A landscape with many valleys, sampled at points; each row gives a point and its height.
A ball rolls from a point to the lowest of its 2 nearest points, and stops where none of them is lower. Distance is the straight distance between rows; heights are no part of it.
<1717>: [ -1  -2   8  11  -8  -8  -5  -5 -21  21  -7  -6  -6 -14  -1   8  -7  14
   0 -20  -7 -28  16  -4  13   6   1]  height 48.3
<848>: [  0 -12   3 -16  -3  19  -3   0   6   1   3   6  -1   5   6  -5   7 -16
   5   9   4  22 -19   0  -5  10   0]  height 44.2
<854>: [ -1   4   9 -25   0   6  17  12  -8  -6  -2   4  16  11  28   0  12   2
   0  13 -19 -18 -14  -6 -13  -2  19]  height 58.5
<577>: [  1   5  -1   7  -4  -3  -3   3   6 -13   7  -8   4   3   2  -5   4  -3
   5   9   0   2  -3   2  -6  -5   1]  height 8.0
<584>: [  6  -1   3   0   3   8 -11  21   2  -4   2  -7   1  20  14  -4   6  -1
 -16  24  -4   9  -6  -9  -5   0   6]  height 71.1
<1271>: [  8  10  19 -18  -9   7  12  25 -10  -3   2 -10   0  -2  10  10   1   0
   9   5 -25 -26 -14  15 -25   2   6]  height 22.7
<6>: [  9   2  13 -16  -9  16   5  16  -2  -4  -1 -10   6  13   7  17   4   0
  10  19  -1  -1 -14  -4 -16  11   4]  height 74.6
<1571>: [  0   3  -6  19   1 -12 -13   6   1  -2   4  -7   2   3   3  -8   1   5
 -11   3  -5  -5  12   0   4 -11  -5]  height 23.5
<490>: [-13   4 -26  19  11 -15   0 -15  15 -13  -1   1   9   5   5 -12  -1  -2
  -7  -7   5  15  20  -8  13 -20   2]  height 60.8
<744>: [ -3  -3   0  15   0 -10 -12  -8 -11  14  -5  -3  -3  -9   1   2  -6  12
  -2 -15  -5 -12  19  -8  18   0  -2]  height 49.7
<1767>: [-12  12   9  -9  -4   0   9  10 -15  -8  -7  -6  10   2  16   0   8   5
   4   1 -24 -35  -1  -6 -10   2  23]  height 11.8
<1635>: [ -1   9 -12  20   6 -11  -7   6  10 -15  -3  -5  12  15   7   1   2   5
 -17  15   6  10  14 -17  11 -22   4]  height 7.9
<1443>: [  6  -4   2   5  -8   7 -18  -3  -6  13   6  -5 -16 -12  -9   2 -11   4
   9  -8   1   0   4   0   9  11  -9]  height 57.1
<1690>: [-11   6 -18  19  -1  10 -33  -1  10 -14   6 -12  -7  -5   2 -23  -4 -11
  -4  -3  -1  21   7  -8  13   1  -3]  height 17.1
<420>: [  4   8  -1  13   4  -3 -11  21   1  -8  -1 -12   4  19  10  -1   7   8
 -17  22  -4   0   6 -14  -2  -6   5]  height 69.9
<602>: [  1   0   9  -3 -15   2  -2 -10 -13  13   8  -1 -15 -22  -3  -8  -5   1
  19 -20  -7 -14  -2  11  -6  11   1]  height 59.7
<889>: [  2   8   5  16 -12   2 -19  11 -11   0  -1 -22 -10  -4  -3  13  -7   9
  12   0  -7 -15   6  -7  -3   8   2]  height 53.0
<1495>: [-16  -6 -19   4  16   0   2 -24  11  -1   1  12   0  -5   5 -22  -3 -16
   8 -12  -2  22   3   4  13   1   4]  height 90.1
<525>: [  8   9  14   7 -15  -2  -1  11 -18   6   0 -17 -13 -15 -10  14 -10  13
  16 -11  -8 -31   7   5  -7  12  -3]  height 45.4
<1335>: [ 17 -10  10 -17   7   0  20   8   4   1   2   8   6  16   2   2   7   0
 -14  16  12  10 -13   7  -7  -7  -6]  height 48.2
<1903>: [  7  11  14  -5 -16   7   1  23  -8  -5   5 -18  -4  -4   2  12  -3   0
  20   5 -18 -21  -9  14 -25   7   1]  height 15.9
<1503>: [  3  18   9   7  -9  -1  -1  13  -4 -12   5 -20  -1  -2  -1   5   1   7
  16   8 -13 -21  -3   7 -16   0   3]  height 10.0
<1444>: [-10  -6  -6   3   5 -10  -9 -11  -2  10  10  11   1  -9  12 -30  -2  -8
  -6 -17  -7  -1   6  10  -3  -4   0]  height 28.2
<821>: [  3  19   7  12  -6 -14   9   8  -3 -13  -1 -14  11   2   2   4   5  12
   7   8  -3 -25   3   2  -9 -13   3]  height 3.2
<1545>: [-13  -9 -24   4  21   6  -6 -21  16  -2  -1  11  -5   0  -3 -15  -5 -13
   2  -4   3  34   8  -2  18   3  -2]  height 89.6
<1171>: [  2  -5   7   3  -6   0   1  -5 -10   9  -9  -5  -6  -3  -7  18  -6  13
  12  -9   5  -9   7 -10  11   9   0]  height 86.7
<1863>: [  1 -15  -3 -13  17  -7  26 -12   4   6  -4  20  10   8   5   1   4  -3
  -2   1  12  14  -1   3   5  -5   4]  height 40.7
<1542>: [ -8  -4 -23   8  19   6 -17 -10  26  -5   0   6 -10  10 -21  -6   3  -9
 -27  12  16  38   2   5  14  -9 -25]  height 56.5
<528>: [ -8   7 -22  18   4   7 -32 -12   5  -6   1  -6 -13 -11  -3 -16  -9  -6
   2 -10   0  19  14  -9  22   3  -8]  height 18.3
<183>: [  6 -16  -5  -2  11   0   3  -7   8  15  -1  17 -15  -1 -24   5 -10   0
 -10  -2  17  23  -2  11  13   1 -22]  height 48.1
<892>: [  4  -1   1  -2   0   8  -4  -1  13  -6   0  -5   2  11  -8   9   4  -5
   7  18  15  20 -12  -4  -1   6  -4]  height 22.9
<1866>: [  5 -11  -2  -3  -7  25 -14  -9  14   8  10   7 -22  -9 -24  -9   1 -18
   8   8  12  26 -17  20  -3  11 -15]  height 51.8
<1000>: [-10   5  -1  -3  -5  11  -8   9   3 -13   9  -5   7   3  24 -22   9 -13
   9   9 -17   2 -12  -2 -16   1  10]  height 28.8
<849>: [  4   1 -19  16  10 -12 -16   8  16  -4   3   0   4  14   1  -9   6   4
 -36  13  10  15  14  -7   6 -28 -13]  height 16.4
<1805>: [  9   4  10  16 -12  -6  -6   4 -18  15  -1 -11 -12 -15  -8  13  -9  16
   3 -16  -4 -25  15   3   5   4  -8]  height 46.9
<664>: [ 12   8   5   8   2  -9  13  18  -6  -6  -6  -5  13  19   9   6   3  16
 -14  20   1 -18  12  -5  -3 -16   6]  height 66.8
<596>: [ -8  -3 -24  15  18 -17  -3 -18  10   6  -1  11   5  -1   1  -5  -7   1
  -8 -14   4   8  21  -1  17 -18  -6]  height 59.6
<1145>: [ -2   1  -9  10  -2  14 -32 -10  16   0   4  -6 -18  -3 -25   7  -9  -6
  -5  12  14  25   1  -1  11   6 -21]  height 54.5
<1195>: [ 16   6   4  15   0 -14  -7  12   1   3   5  -7   0   1 -10   8  -6  13
 -17   8   6  -9   9   8   2 -13 -18]  height 17.2
<515>: [  1  -7 -10   3   9  10 -16  -3  20   2   3   4 -10  15 -19  -4   9 -10
 -29  17  16  31  -6   5   6  -4 -26]  height 55.7
<856>: [  5   9  -3  19   4 -14   0  19  -4  -7  -1  -6  12  19  15  -1   2  14
 -21  21  -5 -12  16 -12  -1 -21   8]  height 68.4
<611>: [ -3   1   3   1   1 -11   4   8  -6  -1   8   3   5   3  19 -20   4   1
  -6  -2 -16 -18   0   7 -14  -9  10]  height 17.8
<1385>: [  7  -1   6   5   3 -10   6  10  -5  -2  -3   0   9  10   5   6   1  10
  -7  10   3 -11   5  -4   1  -8   3]  height 65.2
<441>: [  4   3  -4   9  -3   8 -27  -3   7   1   8  -7 -13  -5 -15  -5  -5  -4
  -3   7   6  14   2   2   7   2 -18]  height 55.3
<983>: [-18   4 -21  15   9 -16 -11 -22  -2   6  -2   6   4 -12   8 -16  -7   3
  -6 -28  -8  -5  25  -4  17  -9   8]  height 23.3
<1829>: [  0   5   2  -5   0   1   5   2   3 -16  -4  -8  12  17   9   7  10   3
   4  17   4   6  -6 -14  -5  -2  11]  height 63.9
<12>: [ -4  -3   0 -13   1   6  20 -17  13 -11   0   6   6  -2   1   2   5 -14
  22   2   5  15 -17   8  -6   0   1]  height 38.7
<1189>: [ 15  -4  12 -16  -4  15   5  19   5  -2   0  -4   3  14   4  10  11  -5
  -3  24   5  10 -19   1 -15   7  -2]  height 72.9
<660>: [ -9  10 -25  18   4  10 -16 -21  20 -15  -2  -4 -10  -9 -16   2 -12  -7
  17  -2   8  29   8  -4  19   7  -6]  height 56.3
<945>: [ 12 -12   6 -20   6   0  26  -3   0   3  -5  16   9   9   5   5   8  -2
  -2   3  11  11 -11   4  -2  -2   2]  height 44.4
<927>: [ -7  13 -10  25  -9   0 -25  -4   3  -6  -1 -18  -5  -9  -7   8  -7   8
   7  -6   0   1  18 -19  16   2  -2]  height 51.6
<129>: [  1  16  -2  25 -14  -1 -24   1  -3   0   1 -26  -9  -9  -8  13  -8  11
  12  -2  -3 -13  17  -8   7   6  -5]  height 52.2
<1046>: [-22   3  -5  -5   6 -14  19 -21  -7  -4 -14   8  20   4  11   3   8   7
   3 -13  -5 -20   9 -14   7  -4  27]  height 50.5
<1098>: [ -5  -3   7   6   0  -3 -10  15 -18   7   1  -4   1   1  15  -2  -1   6
  -9   1 -18 -21   7  -6  -2   6  10]  height 55.8
<168>: [-20   6  -7  12   2 -10  -6  -5  -8  -3  -7   0  10   2  16  -9   3   6
  -3 -12  -7 -13  18 -20  11  -3  17]  height 52.7
<171>: [-12   2  -2  -5   3  -7  13  -8  -8  -6 -13   3  16   6   9   6   7   8
   8  -6  -2 -11   4 -18   4   2  20]  height 48.8
<1753>: [ -3   7  -3   7  -8   2  -7 -13   5  -9  -2 -13  -5  -7 -14  10  -7   1
  25  -2   8   4   1  -3   3   7  -2]  height 29.0
<1790>: [  1   3 -19  19   9 -10 -15  -1  15  -6  -5  -1   8  14  -5   6   1   9
 -27  10  10  17  19 -16  20 -25 -10]  height 12.1
<506>: [ 17  -3  20 -16 -10  13  12  10   5   5   2  -2  -3  -4 -15  21  -3  -4
  11   6  11   8 -18  13 -16  10 -10]  height 32.0
<115>: [  9  -2  15 -31  -8  17  17  12  -2  -3  -3   2  11  10  15  16   9  -1
   8  14  -4  -1 -18  -8 -13   6   8]  height 76.8
<1261>: [-16  -2   0 -11   6 -14  21 -17  -8   6  -6  18  13  -6  11  -3   6   3
   0 -18  -6 -18   4  -3   0   0  21]  height 52.3
<399>: [ -5 -11 -14   0  12  19  -5 -15  28  -2   1   9 -13  10 -26   2   6 -16
  -8  16  17  40 -11   7   9   8 -17]  height 50.7
<1662>: [ 18   0  14 -10  -5   9   1  20   7   0   8  -3  -4  12 -13   8   6  -5
 -10  24  12  12 -21  13 -17   4 -14]  height 71.3
<1582>: [  8  -5  14 -10  -8   8   7   8  -6   4   4   1  -3  -4  -3   6  -1  -3
  11  -1   5  -2 -13   6  -8   8  -5]  height 36.7
<133>: [ 13  -3  20 -13  -5  -7  33  13 -20  10 -11  13   7  -4   0  11  -5  11
  -9 -16   2 -27   2   2  -5   0   7]  height 37.9
<615>: [ -3  11  11   8   2 -11  15  16 -25   5 -14  -4  12   4  12   4   4  14
 -12  -3 -19 -48  15  -1  -7  -5  19]  height 21.6
<1559>: [ -3  -5 -11  13  10 -11 -14   2   0   6   2   4   3   7  11 -11   0   4
 -23  -3  -1   4  15  -8  13 -12  -2]  height 26.6
<1102>: [  4   6   3   0  -7   8  -9  -4   6 -10   1 -14   1   3 -10  18  -2  -1
  17  14  12   9  -6  -5  -4  10   0]  height 26.2
<519>: [ 12   9  15   4  -3 -14  25  18 -17   3   2   0   3  -8   0   1  -4   8
  -4  -9 -15 -38   3  21 -15  -8  -1]  height 29.6
<31>: [ -8  -5 -10  -3   7  10   4 -16  15 -10   1   4   2   4   0  -7   5 -16
  15   6   6  27 -10   4   1   4   3]  height 34.5
<1602>: [ -2  11  -7  16   0  -4  -9   1   9 -15   0 -11   7   9   2  -1   3   3
  -2  15   6  10   2 -11   3  -7   1]  height 3.1
<960>: [  6   8  10 -10 -26  14  -1   2  -1  -5   4 -18 -11 -13 -13  17  -5   0
  35   1   3  -5 -10   6 -16  15  -1]  height 26.9
<1035>: [  3 -13  -4  -3   9   7  -9  -2  14   5   7  10  -8  12 -11 -16  12 -14
 -23  15  13  25 -12  12  -3  -4 -21]  height 54.7
<1392>: [ -8 -11 -11  -7  15 -15  20 -14   1   2  -1  18  16   8  11  -6   4   0
 -10  -7   5   2   9  -1   5 -10  13]  height 36.8
<971>: [  8  12  21 -17  -9   4  25  28 -21   0  -1  -2   0  -8   9  11  -3   4
   7 -10 -31 -38  -9  19 -24   0  10]  height 29.8
<1348>: [  2   1  20 -17 -10  -1  17  12 -26   9  -7   1   1 -10   5   8  -1  10
   6 -16 -18 -36  -7   2 -11   8  11]  height 38.4
<857>: [-21  10   5 -15  -6  -1   8  -6 -14  -6 -10  -2  12  -5  15   1  12   4
   9  -8 -20 -36  -4 -13  -9   6  30]  height 6.1
<1149>: [ -5   3  -2  -5 -13   9   0 -17   1  -8  -2 -11  -3 -10 -11  13  -4  -5
  36  -5   6   1  -4   0  -4  13   7]  height 31.6
<1733>: [ -6   5 -14  10  -5  27 -36 -12  25  -2   3  -4 -21  -2 -35   5  -5 -15
  -4  14  18  36  -7   6   5  13 -21]  height 53.9
<1197>: [ -4   3 -18  13  15 -18  11 -12  16  -9  -5   6  16  11  -1   4   0   6
  -8   4  13  12  16  -7  14 -23   0]  height 62.2
<72>: [ 10   6  11  -7 -20  13  -6  12   2  -3   9 -14 -10  -9  -9  10  -6  -7
  23   6   0  -5 -15  16 -23   9  -7]  height 22.6
<377>: [ 15 -12   5   0   7 -16  10   8  -8  18  -2  13   1   3  -2   4  -7  10
 -21  -9   9  -8  10   6   6  -8 -11]  height 43.7
<1897>: [  2   3  -7  10   7 -16   8  -3   2  -6  -7  -1   9   8  -2   8   0  11
  -6   5  12   1  12  -8   9 -13  -1]  height 63.6
<1696>: [  7  12  10   7  -8 -11  14   0  -7  -8  -3 -12   5   0 -10  17   0  14
  14   0   6 -23   6   4  -4  -4  -2]  height 9.8
<1665>: [ -2  -7  -6   0  -9  31 -28 -12  20   4   4   2 -26  -4 -31  -2   1 -20
  -4  14  19  33 -15  12  -1  16 -19]  height 53.2
<1463>: [  3   1  -7  14  -2  -2 -23  -8   0   9   5  -3 -13 -13 -11   0  -8   4
  -1  -7   0   5  11  -1  16   0 -14]  height 56.2
<141>: [ 11  -3  17 -12 -14   3  15  14 -14   8   2  -1  -6 -11  -4   9  -5   2
  11 -12  -4 -15  -9  12 -13   7  -2]  height 40.3
<1172>: [ -9  -4  -2   6   2  -5   6 -21  -8   7 -12   4   0  -7  -4  13  -6   7
  16 -16   1  -8  13  -9  18   8   7]  height 87.4
<1010>: [-12  -1   1 -13  -5   2   5 -20  -6   1   3   6   0 -15   3 -11   0  -8
  23 -18  -7  -5  -6   5  -3   8   9]  height 37.8
<282>: [ 22  -1  15  -4  -2  10   2  30  -3   4  10  -3  -8   7  -5   3  -2  -4
 -10  19  -4  -2 -16  19 -20   1  -9]  height 69.8
<447>: [ 12  -8  15  -3   0 -11  19   7 -13  15  -5  12   3  -2  -2  11  -5  10
  -7 -13   8 -13   5   1   3   2  -3]  height 41.3
<1429>: [12 -5  2  1  8 -4  2  2  9 -3 -3  1  3 12 -8 10  1  3 -7 14 17 13 -4  0
  2 -4 -9]  height 26.7
<1466>: [ -4   4 -11  10   8   6 -16   2  25 -14   3  -8   3  13  -6  -5   9  -6
 -14  21  14  33  -4  -9   4  -5 -10]  height 24.1
<962>: [-15   7  -2   6  -4  -9   5 -13 -10  -3  -4  -4   4  -7   3  -2   4   5
  13 -16  -8 -23   8  -4   2   0  13]  height 15.3
<216>: [ -3 -11   0  -8   5   3  -3  -3   1   3   3   4   0   5   7  -6   3  -4
  -1   2   0  11  -6  -4   2   9   3]  height 40.6
<214>: [ 12  -9  -1  -9   9  -1   8   6   9   2   6   8   4  15   3 -13  11  -6
 -23  16  11  15 -10   8  -8 -10  -9]  height 51.1
<1234>: [  5  -6  -9   1  11  -1  -5   7  15  -3   7   6  -1  16   1 -21  12  -8
 -26  21  13  20  -7   9  -7 -15 -15]  height 53.1
<5>: [  6   0   2  -4  -6  23 -14   2  23  -8   3  -6  -2  11 -12   9  10 -13
   0  24  17  29 -20   0 -12  12  -8]  height 19.0
<1699>: [ -5   6   7   6   1 -17  14   2 -21   5 -12   3  14   2   9   1   2  14
 -11  -9  -6 -38  18  -4   0 -10  17]  height 21.4
<1451>: [ -8  -5  13 -31 -13  13  12  -1 -11   3  -2   3   4  -9  13   9   5  -6
  22 -13 -15 -12 -19  -2 -15  12  14]  height 47.0
<949>: [-20  11  -2 -10  -2  -6  12 -14 -10 -11  -6  -3  11  -8   8  -4   9   4
  17 -17 -13 -30  -2  -6  -7   3  23]  height 11.0
<950>: [ 17  -3  11   0  -1  -1  -3  21  -1   9   6   0  -8   4 -10   0  -4   1
 -18  11   6  -1  -7  12  -7  -4 -17]  height 71.2
<229>: [-10  -6   0  -8   4   7  -7   1   0  -6  -2   0  10  11  20  -8   4  -4
   0   4  -3   8  -4 -18   2   8  14]  height 37.5
<1620>: [ -5  -1   8 -24  -7   9   7  -1  -1  -1   5   4   5  -7  16  -9   6  -9
  14  -3 -16  -5 -19   6 -15   3  10]  height 51.5
<918>: [ -5  -3   6 -23  -4   8  17 -10   2  -8  -3   3   8  -1   4  10   5  -6
  23  -1  -1   4 -14   1  -7   6   8]  height 42.9
<825>: [ -9  -3   6  -1   3  -6   0  10 -15   5  -6   4  10  10  22  -6   5   7
 -11  -1 -14 -19   7 -15   0   4  20]  height 57.6
<1888>: [ 16  10  12   7  -7  -9  13  -2   1  -2   2  -7   1  -9 -20  19  -7   9
  13  -1  16 -10  -2  13  -4  -1 -12]  height 15.6
<166>: [ -5 -12 -14   7   9   5 -16 -13   7   6  -1   5 -10  -2  -4  -5  -5  -8
  -1  -6   2  23   7  -5  21   6  -8]  height 89.1
<111>: [ -2   3 -13  12   8   6  -7 -17  17 -10  -2  -3  -3   1 -14   6  -5  -5
  12   4  12  25   0  -3  11   5  -9]  height 57.0
<1419>: [  0   8   5 -16  -2   6  13   9  -1 -17  -5  -4  18  15  21   2  13   3
   3  19  -9  -8 -10 -16 -10  -5  20]  height 61.5
<1764>: [  6 -16  18 -21  -7   7  10  11 -19  20  -4  12  -7  -8   4   8  -7   1
   3 -13  -4  -2  -9  -3  -4  16   6]  height 83.0
<1679>: [ -9 -15 -13  -3  16 -13   2 -13   3   5   4  17   9   6  13 -18   3  -7
 -14  -7   0  11   7  -4   7  -8   8]  height 33.4
<885>: [  5 -11   7 -24   4  -3  19   6  -9   7  -1  20  13   8  22  -5   7   2
 -14   1  -2  -6  -5  -2  -6  -4  14]  height 60.4
<237>: [-10  16   3   7 -10  -9   4  -2 -14  -4  -5 -16   0  -5   4   2   5  10
  15 -12 -14 -34   8  -6  -6   1  14]  height 18.7
<810>: [  2 -17   1 -11   3  17  -1  -5  14   8   4  12 -15   1 -17  -2   8 -16
  -4  10  16  29 -19  15  -1   5 -16]  height 49.9
<1055>: [  2  -5   8  -1   3 -12   4   2  -7   8   4   6   3  -2   8 -12  -3   2
  -5  -8  -5 -13   2   6  -2  -4   1]  height 11.1
<1342>: [ -4   7   4  -4  -2  -2   2  17  -4  -8  10  -4   6   3  18 -16   5  -5
   3   9 -21 -14  -7   6 -16  -5   9]  height 23.4
<1715>: [-15   3  -6  -4  -2  -1  -5 -12   0  -7   7   0   4  -8  14 -21   3  -9
  16 -12 -12  -3  -3  -1  -5   8  15]  height 34.8
<533>: [  2   5 -11  14   6  -4 -13  12  21 -15   5  -7   2  18   2 -12   9  -1
 -27  24  11  23   2  -6   0 -20  -7]  height 20.9
<878>: [-12   4 -13   5   4   3  -6  -6  12 -20   0  -3   6   6  13 -20   7 -12
   4   6   1  23   1 -12   2  -2   9]  height 28.7
<1427>: [ 10  11  -7  21   0 -17  -9  -4  12  -4   4  -6  -2  -3 -14   3  -3   7
  -9   4  10   3   9   6   5 -18 -18]  height 20.8
<1654>: [ -1  -2   6   4   0 -17   8   1 -15  14  -3   5   7  -3   9  -5  -1  10
 -12 -14  -7 -26  14   1   1  -2   9]  height 16.8
<1452>: [  6 -16   6 -20  -7  27   0   5  13   6   2   8  -7   5  -6   2  13 -18
   1  13  11  27 -26  10 -13  12 -11]  height 47.4
<1849>: [-10  -1  -8  -1   0  16 -12  -9  13 -16  -1  -6   3   4   5  -4   4 -13
  14   8   5  25 -11 -11   0  11   5]  height 31.7
<352>: [  8  -8   4  -2   4  -8   6  -3   0   6   8   9  -1  -4  -2 -12   0  -2
  -4  -4   4   1  -4  14  -1  -7  -9]  height 17.0
<750>: [ -8  10 -11  12  -5  20 -24   7  18 -22   9 -12  -2   2   2 -19   7 -20
   2  16   3  26 -10  -5  -5   4   0]  height 13.6
<203>: [ 18   3  22  -8  -3  -6  34  24 -19   4  -3   7   5  -5   3   8  -6   8
  -8 -11  -7 -30  -3  13 -15  -4   2]  height 34.1
<1351>: [ -7  -1   3 -14   3   1  14 -11   0  -7  -6   4  12   5  11   5   7  -1
  13   1  -1  -1  -6  -9   1   4  13]  height 46.4
<809>: [ 12  -5  12 -21   6  -4  27  18 -16   8  -1  15  14   9  23  -4   2   5
 -22   3 -12 -19  -2   3 -14  -5  15]  height 63.3
<1470>: [  6 -21  13 -15  -1   6   8   4  -9  18  -3   8 -11  -6  -6  12  -8   0
   3  -8   9  10  -9  -3   5  16  -3]  height 84.2
<1301>: [ 19   9  16   5  -6 -11  18  19 -10  -1   4  -2   2  -3  -7   5  -6   8
  -4   1   2 -24  -1  22 -17  -8  -8]  height 24.8
<170>: [ 12 -13  -4   3   9  -7  -3  -3   0  19  -4  12  -9  -4 -19   6  -9   6
 -19  -7  13   9   6   6  19  -7 -25]  height 46.8
<1314>: [  2 -14  -8  -2  10  13   1 -15  17   7   0  14 -16   3 -26   5   0 -11
  -7   9  17  32 -11  13   7   4 -22]  height 49.5
<360>: [ -8   2  17 -28 -14  10  11  10 -22   5  -4  -2  -3 -12   9  12   1   3
  16 -18 -26 -30 -13  -1 -18  14  17]  height 42.3
<1570>: [  1  -8 -23   7  19  -4 -11 -11  17   7  -1  11  -7   8 -19   1  -3  -2
 -28   7  13  27   8   1  21 -14 -26]  height 57.3
<1813>: [ -3 -13   7 -11   7 -13  26 -15  -8  14  -3  22   6  -8   3  -2  -2   1
   1 -21   3  -6   0   6  -1   1  10]  height 51.4
<1294>: [ 11  -7   9  -3  -5   3   8  -4  -6  13  -5   0 -11  -9 -19  26 -12   7
  13 -10  15   2   3  -2   9  13  -6]  height 86.0
<1352>: [ -2   2   8  -2 -12   4 -11   4 -17  10  12  -6 -15 -21   7 -11  -5   1
  13 -14 -19 -20   2   7 -10  14   5]  height 61.0
<494>: [-10   2  10  -3 -11   0  -3  -3 -22  12   1  -6  -9 -16   7  -4  -1   7
  14 -21 -18 -31   6  -4  -3  15  17]  height 62.3
<1568>: [  0   3  -3   5  -5  20 -23   8  17  -8   8  -9  -6   8  -5  -4   5 -17
   2  19   6  24 -14   0  -8  10  -5]  height 16.0
<1636>: [ -9   2 -18  13  10   3 -13  -2  20 -16   0  -4   3  11   4 -14   6 -11
 -11  11   9  31   1 -13  10  -9   0]  height 26.0
<1138>: [ 15   4  22  -3 -14   5   5  24 -19   9   4 -13 -16 -14  -8  14  -9   8
  13 -10  -8 -25  -4  12 -15  12  -5]  height 43.4
<1101>: [ 15 -11  -2   5   9 -15  -4   2  -2  18   1   9  -2   1 -10   0  -8  10
 -31  -5  11   1  10   9  11 -16 -22]  height 45.5
<102>: [-22   4 -14   8   5  -7  -2 -18  -2  -8  -5   1   7  -7  12 -11   1   0
   6 -16  -7  -3  11 -14  11   4  16]  height 54.0
<1747>: [ -7   7 -12  22   0  -9 -13 -11  -6  -1  -4  -8   0  -7  -1   2  -5   8
   4 -13  -5  -6  18 -13  19  -2   0]  height 50.8
<264>: [  8  13  -4  26   0 -12 -21  16   2  -1   5 -13  -2   3  -5  -1  -4  10
 -21   8  -5  -7  14   1   4 -17 -16]  height 20.5
<249>: [-16  12 -10  24  -3 -11 -18   1  -4  -6  -7 -12   6  -2  13  -5   1  10
  -3 -10 -10 -13  21 -23  15  -6  10]  height 51.7
<454>: [ -7   5  -9  14  -2  13 -32  10  11 -13   9 -12  -7   3   6 -25   3 -14
  -6   8  -4  18  -2  -7   1   3  -2]  height 15.4
<1882>: [-17  11 -24  21   3   2 -10 -19  13 -17  -5 -11  -3 -10  -6  -4 -10  -3
  21  -9   2  18  13 -10  20   2   3]  height 55.5
<1860>: [-11   2 -13  10   2 -13 -12 -13  -1   5   8   4  -4 -16   7 -26  -4  -2
  -2 -23  -9  -4  16   4   8  -4   1]  height 25.6
<1332>: [ -5 -11 -15   6  14  -8 -10  -5  10   1   5   9   3  11  10 -22   5  -6
 -20   0   5  18   7  -5   7 -10  -1]  height 30.1
<908>: [  5  -4  17 -30  -3   8  23   9 -14   1  -8   5  12   6  15  15   5   3
   4  -2  -6 -12 -14 -10 -10   7  14]  height 79.3
<271>: [  5  -7  22 -30 -11   7  21  13 -19  12  -7  11   0  -5  10  15  -2   4
   6 -12  -7 -13 -15  -4  -9  11   8]  height 81.4
<643>: [-12  12 -29  24   7   1 -26 -21   6  -2  -4  -2  -9 -18  -7  -8 -14   0
   6 -17  -4  18  26  -7  33  -2  -7]  height 19.7
<1117>: [ 10  -5  -2   5   6  -3  -8  -2   9   3   5   2  -9   5 -17   1  -2   0
 -15  13  14  15  -5  10   3  -6 -22]  height 24.3
<289>: [  6   5 -16  16   6 -13  -4 -13  19  -2   5   5  -3  -4 -19  -3  -4  -1
  -7   3  15  14   5  13   7 -18 -22]  height 23.7
<1868>: [ -3  -1   1  -6  -2  16 -13   8   3 -11   0  -9   3  13  13  -6   7  -8
   5  12  -3  15  -8 -14  -5  11   7]  height 34.6
<1152>: [ 16   6  16   4  -8  -9  10  11  -2   0   7  -7  -1  -5 -12   9  -6   6
   4   4   9 -10  -8  16 -13  -5 -13]  height 20.2
<874>: [ -2 -11 -25   8  20 -10  -6 -15  13   7  -6  14   0   7  -6   1  -5   0
 -16  -3   8  23  13  -4  23 -11 -12]  height 58.3
<1276>: [  2 -12  -8  -8  15  -7  18 -14  14   1   3  14   2   6  -6  -6   2  -7
  -3   4  12  20  -5  13   1  -8  -8]  height 44.1
<110>: [ -3 -10 -10   3  13  -6  14 -21  10   4   4  17  -2  -5 -10  -5  -4  -7
   6  -8  10  17  -2  15   7  -6 -10]  height 46.6
<11>: [ -3 -11  -1  -6  12 -11  20 -20   0   9  -1  19   0 -10  -7   2  -5  -2
   7 -15   6   7   0   9   7  -1   0]  height 48.9
<492>: [ -2   9   6 -10 -20  11  -2  -8  -9  -3   2 -14 -11 -18  -9  10  -4   1
  37 -10  -4 -16  -5   3 -12  13   6]  height 30.8
<672>: [-24  10 -21  16   5  -1 -11 -17   7 -15  -4  -4   1  -8   6 -16  -3  -7
  11 -18  -6  14  16 -14  15   2  13]  height 54.8
<1289>: [  6   8 -14  16   8  -6 -12 -17  22   0   4   1  -8  -7 -32  13 -10   1
  -7   7  15  20   4  12  12 -12 -27]  height 25.9
<930>: [ -3   0  12 -21   1  -9  30  -4 -14   4 -11  15  15  -2   9   6   6   7
   1 -15  -2 -25  -1  -1  -3  -1  18]  height 54.9
<928>: [ 10 -16   6  -8   2   7   5  -4   0  13  -3   6 -13   0 -17  19  -9   0
   6   0  17  17  -5  -1  10  13 -13]  height 85.1
<1744>: [-13   5 -31  22  10 -10 -15 -23   7   2  -4   4  -2 -14  -1  -6 -11   4
  -1 -23  -6   9  30  -8  30  -9  -1]  height 21.1
<608>: [ -9 -11  -7   1   6   3  -4 -18  -4   4  -7   6  -3  -4   0   3  -7   0
  11 -14   1   8   8 -13  17  15   7]  height 88.0
<1719>: [ 19   3  17 -15 -20  16   1  19   7   0   7  -8  -7  -6 -17  18  -2  -8
  12  14  11   6 -25  20 -26  11 -12]  height 27.8
<1198>: [ 16  -4  18 -21   2   7  22  25 -11   4  -2   7   6  15  17   2   4   5
 -16  14  -9  -9  -9   2 -13   0   9]  height 66.0
<1454>: [ -9 -10 -13   7   9  -4 -13 -13  -3  12  -3   8  -3  -5   6  -7  -6   0
  -5 -14  -4  10  15 -11  21   3   2]  height 88.6
<1726>: [  5  -9  10 -22   6  -7  30  -3 -10   5  -9  15  16   6  10   7   2   6
  -7  -4   3  -8  -1  -6   0  -1  15]  height 57.5
<1561>: [-18   8  -2   0  -8   8 -13   0  -2 -16   4 -11   3  -3  16 -16   7  -8
  16  -4 -15  -3  -4 -11  -4   7  16]  height 32.4
<1354>: [  7  -6   6   3 -11   5 -15  -5 -13  17   8  -1 -26 -25 -10  -7 -14  -1
  12 -16  -4  -7   5   8   4  12  -3]  height 58.2
<13>: [ -8  14   9   6  -1  -6   7  19 -18  -4  -5  -8   6   4  14   1   5   9
  -2   1 -31 -42   5   1 -13  -4  20]  height 16.9
<694>: [  3   2   8   6  -6   0 -15  13  -9   4   3 -10  -4   2   3   2  -5   3
   1   5  -8 -11   2  -3  -1   7   0]  height 54.2
<1413>: [ -8   2   8 -28  -4   5  12   5  -4  -5   6   6  14   1  26 -11  11  -5
   2   1 -21 -13 -15   0 -18   1  16]  height 55.0
<434>: [ -1  14  19 -15 -11  -2  26  18 -25   1 -10  -2   2 -10   3   9   1   9
   5 -17 -24 -50  -3   8 -17   5  14]  height 34.9
<1242>: [ 18  -5  19 -13  -2   5  12  27  -7   6   4   2   1   8   7   3   1   0
 -11  12  -6  -6 -14  10 -15  -1  -1]  height 68.1
<859>: [  8  -6   2   1   0   1  -2  -2   5   4   9   5  -8  -5 -14  -4  -3  -5
  -2   2  11   9 -11  16  -4  -2 -19]  height 21.3

Call two points neighbours if one is among the 2 nearest of the other. Go from one point of each pair to the other, from neighbour to neighbour, staying as low as possible. Name the highest point that can't be avoided.
<1055> / <857> -> <615>
<72> / <857> -> <1149>
<1055> / <892> -> <1429>
<1849> / <1314> -> <810>

For each start below, name the point where the ball stops.
<1098> -> <72>
<660> -> <72>
<856> -> <1863>
<1294> -> <1849>
<1570> -> <1863>
<878> -> <1602>
<1805> -> <72>
<1860> -> <750>
<1242> -> <1849>
<170> -> <821>
